A landscape with many peaks, sampled at points; each row gives a point and its height.
From any point a climber steps to the highest of the 5 points nearest to it. It stops when none of these is higher. Distance is the straight distance between rows; heights are no part of it.
k78 height 42.9: 37  -32  -34  -43  -25  -57  -27  -15  20  -38
k36 height 45.2: 6  5  -2  -3  -21  -17  -33  -2  -7  -5
k637 height 62.1: 21  -8  71  27  43  68  51  -33  23  -30
k972 height 32.8: 91  -49  51  15  65  22  111  -27  59  -79
k738 height 41.1: -1  16  -14  -1  -28  -23  -32  9  -15  4
k13 height 60.4: 8  -3  63  16  21  53  17  -40  14  -23
k65 height 61.9: -25  -10  -113  -58  -23  -78  -8  49  -1  45
k370 height 52.5: -10  -7  -86  -45  -31  -78  -14  40  -5  22
k266 height 55.3: -4  9  67  30  17  58  2  -35  -1  -8
k670 height 51.4: 28  -26  -6  -27  -13  -30  -23  -19  19  -36
k953 height 42.2: -19  10  -59  -20  -28  -49  -25  46  -17  29
k61 height 42.5: 49  -51  12  -28  20  -2  25  -53  50  -60
k735 height 46.0: 9  11  97  50  52  92  50  -28  10  -19
k918 height 46.7: -1  1  -67  -38  -39  -61  -19  31  -6  17
k998 height 30.0: 48  -49  35  -17  38  20  49  -48  52  -59
k920 height 36.3: 9  24  105  58  58  105  73  -23  2  -20
k883 height 59.8: -25  24  -27  3  -28  -26  -33  32  -28  28
k106 height 44.6: 39  -36  52  3  44  37  53  -47  41  -52
k443 height 39.4: 10  -8  -23  -17  -29  -42  -26  2  2  -18
k841 height 55.0: 20  3  86  39  50  79  65  -29  18  -31
k565 height 57.6: 11  -13  3  -11  -15  -17  -26  -22  10  -25
k427 height 52.9: 40  -13  70  29  53  64  79  -26  36  -47
k416 height 32.9: 74  -48  50  5  57  28  91  -35  61  -71
k653 height 44.0: 5  -4  -52  -31  -34  -61  -25  19  -2  -5
k411 height 54.8: -9  -15  -107  -68  -33  -95  -9  47  8  25
k942 height 51.8: -50  15  -88  -20  -18  -40  -13  59  -34  78
k909 height 44.5: -2  9  5  5  -13  -6  -35  -7  -6  -6
k939 height 63.2: -59  46  -44  17  -24  -13  -26  58  -55  75
k256 height 31.7: -30  23  -63  -10  -32  -46  -18  50  -27  48
k795 height 55.2: -76  31  -84  -9  -7  -22  -15  66  -53  102
k289 height 38.8: -16  16  -38  -5  -28  -34  -31  32  -23  22
k425 height 50.6: -18  20  71  38  12  68  -7  -29  -10  -3
k588 height 45.5: 27  2  87  44  58  90  77  -26  20  -37
k257 height 56.9: -7  17  79  36  28  80  10  -34  -1  -4
k744 height 45.3: -28  12  -89  -29  -29  -59  -12  50  -19  50
k152 height 41.3: -25  33  59  43  0  51  -29  -16  -28  12
k86 height 54.1: -37  0  -111  -42  -22  -65  -6  56  -9  58
k896 height 5.6: -32  30  -48  3  -29  -26  -28  47  -36  48
k278 height 50.4: 32  -42  25  -18  13  5  5  -48  38  -45
k180 height 66.3: 12  -1  73  28  40  70  27  -35  11  -22
k5 height 45.4: -22  24  34  29  -11  20  -36  -8  -25  11
k466 height 44.8: 13  -18  -80  -57  -37  -85  -17  27  12  -7
k886 height 47.9: -28  32  -13  17  -30  -10  -31  28  -37  32
k587 height 56.3: -4  17  91  47  34  88  28  -33  1  -11
k568 height 51.0: 6  0  23  9  -8  11  -29  -23  1  -13
k561 height 37.4: -20  29  13  30  -19  7  -42  14  -33  21
k938 height 54.4: -71  17  -99  -22  -8  -36  -14  62  -35  96
k87 height 37.9: -16  21  -16  8  -23  -22  -35  18  -27  19
k897 height 60.0: -44  47  -15  30  -23  -5  -34  43  -53  53
k199 height 66.2: 1  2  46  21  6  37  -16  -33  5  -10
k817 height 59.0: 9  -5  41  10  8  30  -7  -34  13  -24
k41 height 37.0: -30  36  31  43  -14  26  -43  7  -33  26
k993 height 41.2: 48  -29  61  15  55  47  77  -37  45  -53
k756 height 59.3: 29  -11  74  26  49  71  63  -30  29  -40
k285 height 46.9: -52  37  -54  7  -22  -24  -24  54  -47  62
k887 height 59.4: -59  39  -66  6  -16  -24  -23  63  -52  85
k499 height 40.2: 8  1  -24  -16  -28  -38  -29  10  -3  -9
k420 height 50.8: 5  -4  15  3  -11  0  -21  -26  4  -15
k865 height 51.9: -1  -11  -95  -56  -32  -81  -12  38  7  22
k662 height 54.7: 24  -21  50  4  29  39  27  -44  33  -35
k508 height 54.0: -10  14  37  27  -6  26  -27  -19  -12  1
k585 height 54.2: 5  -6  22  -1  -2  10  -23  -26  7  -18
k135 height 60.1: 22  -22  62  16  40  57  45  -37  26  -37
k667 height 37.8: -16  28  6  22  -20  -3  -37  10  -29  19
k811 height 38.2: -10  14  -39  -14  -30  -38  -25  26  -20  17
k769 height 49.2: 43  -53  9  -28  13  -16  10  -48  43  -54
k695 height 59.7: 38  -47  -3  -34  -2  -27  -9  -42  33  -49
k434 height 60.9: 22  -24  15  -15  -5  -10  -14  -27  22  -34
k177 height 46.1: -40  16  -78  -21  -24  -49  -13  55  -28  58
k381 height 60.2: 18  -20  24  -8  4  12  -11  -40  20  -33
k988 height 41.9: 19  -15  -42  -33  -29  -50  -27  6  7  -17
k824 height 34.9: 69  -33  61  17  61  43  99  -30  49  -58
k807 height 51.1: -58  8  -99  -31  -17  -51  -14  62  -30  77

Where does a climber stop that starts at each point below?
k499 -> k434
k427 -> k180
k152 -> k180
k953 -> k65
k653 -> k65
k561 -> k939
k738 -> k434
k744 -> k65
k61 -> k434
k5 -> k199
k106 -> k180

Two climbers start at each pair of points below. Name the first point that both come to, or write never.
k909, k420 -> k434
k78, k988 -> k434
k938, k667 -> k939
